A landscape with many valleys, sampled at points; each row gives a point and its height.
From any point a ball rolls to the lowest of the 2 points nearest to it. It stops when none of these is lower. Distance is the straight distance between rows; heights are no part of it.
K157: [150 145  91  92 154 145 166  77  49 182 152  91 197 170 113  94 113 157
  96 147 114  67 154 150 113 135 145 169 146]  (h 57.4)
K580: [140  94 108  69 117  70 117 112 146  97 160 146  66  97 170  61 149 109
 133 114 142 105 177  80 111 134 110 148 122]  (h 51.6)
K903: [167 108 117 156 124 159 144 146 133  88 150 105 152 110 172 106 152 156
 175 125 153 137 175  56 153 186  99 180 103]  (h 19.5)
K804: [130 194 103 108  84 143 118 159 127 120 182 151 162 196 131 108 147 122
 162 174 130  86 201 141 126 127 122 115 164]  (h 53.7)
K840: [129 118 149 169 137 182 142 146 122 245 129 142  93  83 103 113 144 132
 133 135 116 137  94 126 134 124 125 125  99]  (h 82.1)
K74: [135 173  90  97  61 135 135 153 212  84 115 200 197 158 137 156 177 143
 122 115  87  86 162 187  98 157 107  77 159]  (h 50.4)
K219: [ 93 110 155 128 112  44 103 136 132  96 111 139  71 120 119 143 140 103
 135 140 160 135  84  83 131 108 122 135 111]  (h 29.5)
K576: [185 157 145 200 113 151 151 161 147 151 145 155 138  73  80 130 145 144
 154 102 124 135 124 118 129  99 116  91 149]  (h 29.4)
K633: [148 117 145 190 161 139 163 106 128 168 108 126 149  74 120 109 118 148
 137  94 127 122 141 134 152 103 123 139 117]  (h 31.6)
K791: [104 158 151 132 100 108 135 149 171  80 103 157 169 131 114 167 123 112
 101 112 124 126 122 198 128  89 147  99 140]  (h 38.5)
K557: [ 64  87 147  68 124  44  82 110 132  94  81 105  69 116 143 149 117  87
 121 124 145 147  96  94 116 104 135 164  98]  (h 37.3)
K927: [109 123 154 191 136 157  95 114 100 176 103 126  87 112  83 140  78 120
 143 105 107 183  51 123 115  59 131 121 125]  (h 29.8)
K854: [ 83  86 148 101 142 102  86 129 159 144  80 106  65 103 157 141 131  98
 164 122 130 157 110 107 134 132 131 147 102]  (h 44.4)
K164: [138 114 138  95 209 162 111  88  62 161  51  76 150 113 103 137  66 127
 122 103 111 146  93 144  92 118 173 183 143]  (h 58.6)
K262: [139 184 109  89  76  91 106 148 153  65 181 158 139 183 150 102 131  96
 142 135 123 105 201 134 114 107 111  93 181]  (h 49.4)
K50: [157 128 138 162 110 103 132 103 148  49 136 119 141 121 109 167 125 163
 111  75 153 167 106 138 117 128 137  94 132]  (h 47.9)
K843: [127 112 109 109 178 192 104 127  97 171 106  79  90 134 134 120  94 117
 168 131 110 164 134 101 139 148 124 126 129]  (h 52.6)
K8: [129 134  91 141 139 180 165 132  50 189 158 102 147 170 100  95 123 150
 141 178 114  89 170 107 153 142 124 137 122]  (h 64.2)
K731: [ 79 106 135 101 127 161 115 149 125 100 123 116 119 172 177 152 128 114
 119 179 146 141 125 134 153 174 125 166  95]  (h 55.0)
K561: [155 135 131 151 103 158 159 137 154 109 155 166 204 141 170 121 165 178
 148 136 130  87 172 123 140 190 122 165 119]  (h 45.8)
K696: [146 100 153 156 116 153 125 151 177 188 137 138  83  61 124 135 170 155
 133 114 129 153  84 126 120 160 134 104 100]  (h 76.7)
K371: [112 139 115 113 103 148 122 145 178 190 121 158 112 144 140 144 159 121
  99 148  92 123 153 188 115 141 110  64 142]  (h 29.2)
K886: [110  83 159 191 121 129 139 137 168  96  81 152 123  97 125 161 146 163
 162  95 140 156  82  84 153 145 129 154  63]  (h 65.4)
K915: [147 139 154 191 138 133 134 109 140 165 115 131 109  91  92 127 104 133
 140  74 111 163 101 141 132  72 127  89 149]  (h 18.3)
K424: [120 158 117 132 100 134 118 182 150 107 141 173 124 167 141 135 150 117
 155 185 133  97 164 111 138 142 106  95 132]  (h 58.4)
K817: [114 142  96 114 117 179 115 148 104 227 124 120  99 164  92 112 119  88
 131 159  82 118 179 167 126 121 140  54 146]  (h 12.9)
K240: [123 119 140  94  74   8 105 134 141  59 145 166  86 114 110 157 158  97
 123 134 172 128 115  86 112 114 156 115 116]  (h 21.1)
K352: [179 122 152 183 114 171 144 168 150 127 141 138 158  61 120 157 162 160
 157 117 148 132 108 113 131 164 145 147  99]  (h 39.6)
K525: [127 140 143 130 110 160 139 161 180  94 112 166 173 123 140 159 137 123
 140 125 137 111 143 170 138 151 149 124 116]  (h 30.6)
K845: [121  94 126 112 139  85 114  73 144  60 112  94 103 121 139 130 105 145
 100  69 140 173 103 121 122 118 136 107 127]  (h 53.1)
K496: [127 136 112 139 144 149 160 115 113  99 138 124 178 158 151 111 111 130
 136 139 135  98 198 124 159 121 113 161 125]  (h 44.3)
K448: [117  88 146 137 176 116 103  90 106 127  80  78 112  83 116 143 107 135
 141  94 144 165  70 111 118 120 143 187 113]  (h 39.0)
K130: [104  89 126  84 196 111 128  75 123 137  73 106 103 119 161  93  96 137
 107  93  93 135 116 111 116 121 112 144 131]  (h 59.5)
K816: [115 170 145 109 102  68 111 149 151 110 123 132 135 145 131 135 108  66
 108 106 107 146 144 185 122  82 139  80 173]  (h 43.0)
K595: [147 123 129 159 181 140 163 104  68 194 110 101 151  98 106  94 107 139
 125 126 125  98 129 118 145 108 131 173 125]  (h 43.3)
K375: [163 134 123 175 141 175 171 120  80 186 153 102 180 111 132 104 131 151
 139 142 138  99 158 116 155 145 123 174 109]  (h 54.5)
K285: [116 167 119  81 100  75 108 127 134  44 151 122 128 165 147 107  96  71
 113 112 116 139 175 150 120  84 130  98 170]  (h 46.3)
K926: [ 62 115 140  95 174 116 133  99 116 138  55 105 125 155 147 110  81 116
  84 128 103 123 107 152 136  88 122 147 111]  (h 54.0)
K949: [ 70 119 130 134 162 169 123 119 101 172  66 106 120 146 116 139  77  99
 139 135 105 147 108 146 144  83 151 138 107]  (h 47.3)
K539: [120 165 112 104  77 126 118 192 210 119  94 221 163 131 129 160 177 105
 134 152  88  73 154 171 115 151 122  69 140]  (h 53.9)
K643: [200 127 117 135  97 139 141 134 165  73 184 125 167  93 166 106 177 175
 177  97 168 124 180  67 113 186 125 159 113]  (h 34.0)
K357: [105 105 155 188 122  86 127 110 167  87  81 151 103 102  97 159 125 162
 153  70 138 160  80  91 135  93 138 112  86]  (h 60.9)
K140: [136  91 152 112 135  97 102 130 119 126 148  94 111  76 128 145 165 120
 129 128 192 150  90 129 113 174 168 187 118]  (h 58.1)
K972: [167 100 107  97 105 109 131 120 162  99 189 144 114  96 175  62 175 152
 150 106 159 111 193  86 112 169 123 173 124]  (h 44.5)
K594: [ 76 137 147  97  97 126 117 164 135 115 122 137 121 174 150 165 138 104
  88 197 142 122  85 161 137 131 125 126 100]  (h 47.4)
K638: [ 86 111 155 127 107  85 123 153 145 100 113 164 109 130 142 161 157 112
 115 169 152 111  91 125 141 139 131 152  94]  (h 38.9)
K110: [149 121 125 124  95 109 142 142 200  72 133 198 173 103 136 148 173 152
 129 103 135  97 138 137 119 170 145 120 119]  (h 39.3)
K837: [107 142 108 115 118 183 128 138 102 116 160 107 150 203 151 139 121 139
 128 195 142 124 141 139 144 159 112 134 118]  (h 62.1)
K781: [ 76 157 118  81 118  99 156 128 117 170 112 134 151 166 126 107 123  95
  65 162 107  74 160 197 125  92 123 116 133]  (h 74.8)
K116: [179 148 124 103 186  97 124 100  65 147 152  87 140 111 101 100 101 131
 105 114 125 118 111 128  92 116 142 152 187]  (h 39.8)
K977: [150 156 107  98 131 121 160  76 106 178 175 115 177 145 129  97 146 151
  90 127 117  81 163 193 107 132 127 148 168]  (h 64.9)
K269: [160 137 122 120 122  76 133 105 117  51 183 121 143 116 129 107 125 126
 130 107 168 121 151 107 117 108 131 154 156]  (h 21.5)
K441: [174 154 130 143 150  81 126 108 107 114 176  98 125 105 107 104 117 136
 129  97 141 138 123 119 117 101 119 111 186]  (h 31.2)
K27: [119  74 163 166 123 144 140 160 168 158 103 148 102  75 155 133 163 149
 150 120 132 150  96  96 154 187 141 159  76]  (h 71.2)
K945: [107 152 127 125 126 150  89 143  93 173 115 109  73 162 111 143  79  79
 132 145  85 173  95 133 131  93 133  68 156]  (h 26.7)
K958: [130  83 148 164 154 160 139  82 117 138 104 103 152 106 149 143 119 170
  70 106 134 155  80 175 129 147 130 156  96]  (h 39.9)
K669: [106  94 144 125 148 109 117 103 120  67 106 100 141 113 133 148 109 117
 129 109 173 150 114 130 141 133 143 197 112]  (h 45.6)
K503: [107 154 152 142 102 130  89 150 124 118 122 119 103 156 115 172  92  80
 102 128 116 189  71 171 119  87 144  78 144]  (h 19.7)
K37: [188 147 127 181  91 117 130 149 164  72 144 167 154  92  84 171 153 165
 154  73 130 152  99 106 113 143 141  69 141]  (h 42.2)
K52: [118 135 145 169 129 139 149 183 127 114 126 149 132 119 117 141 138 115
 177 160 153 110 136  86 168 121 114 165 110]  (h 53.8)
K778: [130 163 109  93 139 106 102 132  87 168 140 103  84 183 120 115 104  98
 104 164  88 136 104 131 117 112 106  75 169]  (h 33.0)
K786: [ 79 131 109 125 127 154 139 149  90 219  99 133 110 167  91 112 115  91
 130 180  89  88 153 139 153  98 140  97 109]  (h 24.6)
K35: [123 134 139 157 125 187 120 124 108 135 130 113 140 133 115 169  92 109
 111 130 130 166  93 184 128 106 148 112 134]  (h 8.7)
K480: [155 113 162 157 130 134 121 158 136 126 135  93 130  54 107 149 154 123
 170 108 182 163 109 108 129 142 155 180 111]  (h 50.1)
K875: [137 132 128 141 114 114 132 185 158  93 147 159 109 117 134 112 168 139
 164 154 149 117 143  58 144 157 100 127 114]  (h 59.9)
K928: [133 149 114 120  86 101 163 119 196  83 138 194 174 130 138 133 181 156
  91 104 114  86 160 177 108 129 103 111 150]  (h 45.9)
K390: [191 128 109 105  82  96 135 165 181  57 165 174 167  73 124 116 186 149
 183  88 162  98 163  66 105 183 164 151 116]  (h 43.4)
K413: [ 82 141 106  84 120 144 108 140 137 194  93 122 100 169 150 115 117  88
  92 161  83 124 164 173 126 120 118  47 135]  (h 22.5)
K185: [133 150 124 128 107 170 139 141 162 161 161 148 160 138 138 138 163 139
 119 141 126 105 153 198 124 154 135 106 140]  (h 17.3)
K215: [128 160 113 102  73 107 116 139 171  52 166 134 133 182 145 162 149 139
  95 126 122 148 123 161 107 142 109  69 159]  (h 44.2)
K679: [151 120 138 154 188 168 129 104  56 207  67  89 146  80  81 117  74 128
 154  98 118 133 101 111 122  91 159 181 128]  (h 52.7)
K753: [117 118 124  93 151 107 124 115 120 110 144 114 113 146 146 115 117 119
 100 144 136 122 121 125 125 127 111 135 139]  (h 37.8)
K300: [144 114 138 174 126 209 131 127 130 135 133 130 141 118 134 165 125 143
 138 135 137 152 108 140 145 156 136 130  95]  (h 25.0)
K835: [ 85 120 124 145 137 189 151 125  52 192 107 119 131 162  75 142  86 104
 108 170 101 114 106 149 153  96 150 140  96]  (h 37.7)
K181: [131 103 128  98 174  68 143  71 134 110 113 126 129  99 141  86 101 118
  99  76 127 115 151 137 110  91 129 155 147]  (h 64.3)
K49: [106 136 115  92 149 132 167 107 109 216 123 119 163 137 115 102 132 120
  81 136 102  79 162 209 123 120 147 131 137]  (h 70.6)
K862: [191 164 122 173  94 149 129 206 180 111 144 169 142  73  78 141 158 152
 180 112 120 138 103  72 118 131 128  70 138]  (h 36.7)
K384: [160 158 105 114 172 138 142 104  19 146 135  79 164 157  89 119  83 133
 110 154 117 105 124 119 118 115 147 155 163]  (h 48.3)
K898: [100 107 148 145 134  49 112  79 156 102  87 127  82 123 113 137 112 143
 115  70 131 165  77 114 119  79 128  93 118]  (h 57.1)
K708: [110 126 117  65 103  78 102 137 134  99 165 155  86 147 170  96 149 103
 114 171 142  93 165 106 119 130 104 128 135]  (h 46.2)
K815: [149 136 120 125 110 119 152 106 128  75 186 147 176 155 160 101 151 155
 127 136 161  86 173 124 127 140 113 178 133]  (h 34.1)
K741: [115 104 114 154 165 178 163  91 130 191  93 127 124 152 145 106 108 163
  95 117  76 123 139 144 156 129  91  89 109]  (h 90.3)
K119: [109 118 158 211 120 195 134 109 110 173 121 166 109 117  81 159 100 140
 111 132 117 159  50 127 132  82 111 130 102]  (h 40.3)
K290: [128 116 122 149 143 156 148 123 123 200 139 140 104 135 134 105 145 159
 106 153 109 115 122 135 147 149  95 114 120]  (h 86.8)
K19: [143 160 116 112 106 108  88 142 120  93 173 108  99 181 141 144 116 109
 122 150 124 162 116 136 118 132 114  71 168]  (h 39.2)
K745: [133 112 133 128 174 136 110  85  94 117 121  85 128 130 133 138 103 150
  93 130 132 150  75 139 115 131 126 139 134]  (h 26.4)
K564: [110 145 139 158 136 107 152 134 118  70 129 147 153 157 123 135 106 114
 133 151 145 106 144 113 162  87 100 147 138]  (h 46.8)
K146: [128  87 123  76  87  49 111 125 146  65 159 141  72  92 126 147 172 110
 137 113 192 146 129  78 109 156 164 169  99]  (h 11.0)
K770: [127 162  84  93 123 175 130 125  56 157 170  83 157 214 110 117 110 133
 131 186 120  99 166 134 130 146 137 123 149]  (h 68.2)
K18: [125  88 140 138 128 125 139 130 134  63 119 116 143 104 158 146 135 131
 160 118 160 144 154  90 161 174 130 217  97]  (h 35.7)
K701: [155 148  94  90 171 118 108 107  96 141 142  94  86 164 143  85  93 130
 122 134  88 143 139  92 112 127  89  69 181]  (h 38.8)
K97: [168 121 101  88 197 142 108 115  89 160 128  74  83 121 138  87 116 143
 151 129 114 144 122  59 110 155 105 126 157]  (h 45.7)
K562: [ 88  94 126 120 162 169  92 125 144 190  79 105  60 126 161 115 118 120
 162 122  99 167 110 107 138 141 112 107  98]  (h 51.1)

Where does a ball stop that starts at each point below?
K840 | K915
K49 | K269
K843 | K35

Call two points neighbours if one is among the 2 nearest of the other. Go from one point of each pair to the other, from neighbour to neighbour, staying as low as possible. Name the highest point that can't be avoided.
K185 / K745 | K669
K817 / K185 | K371
K185 / K219 | K843
K903 / K185 | K390
K35 / K745 | K958
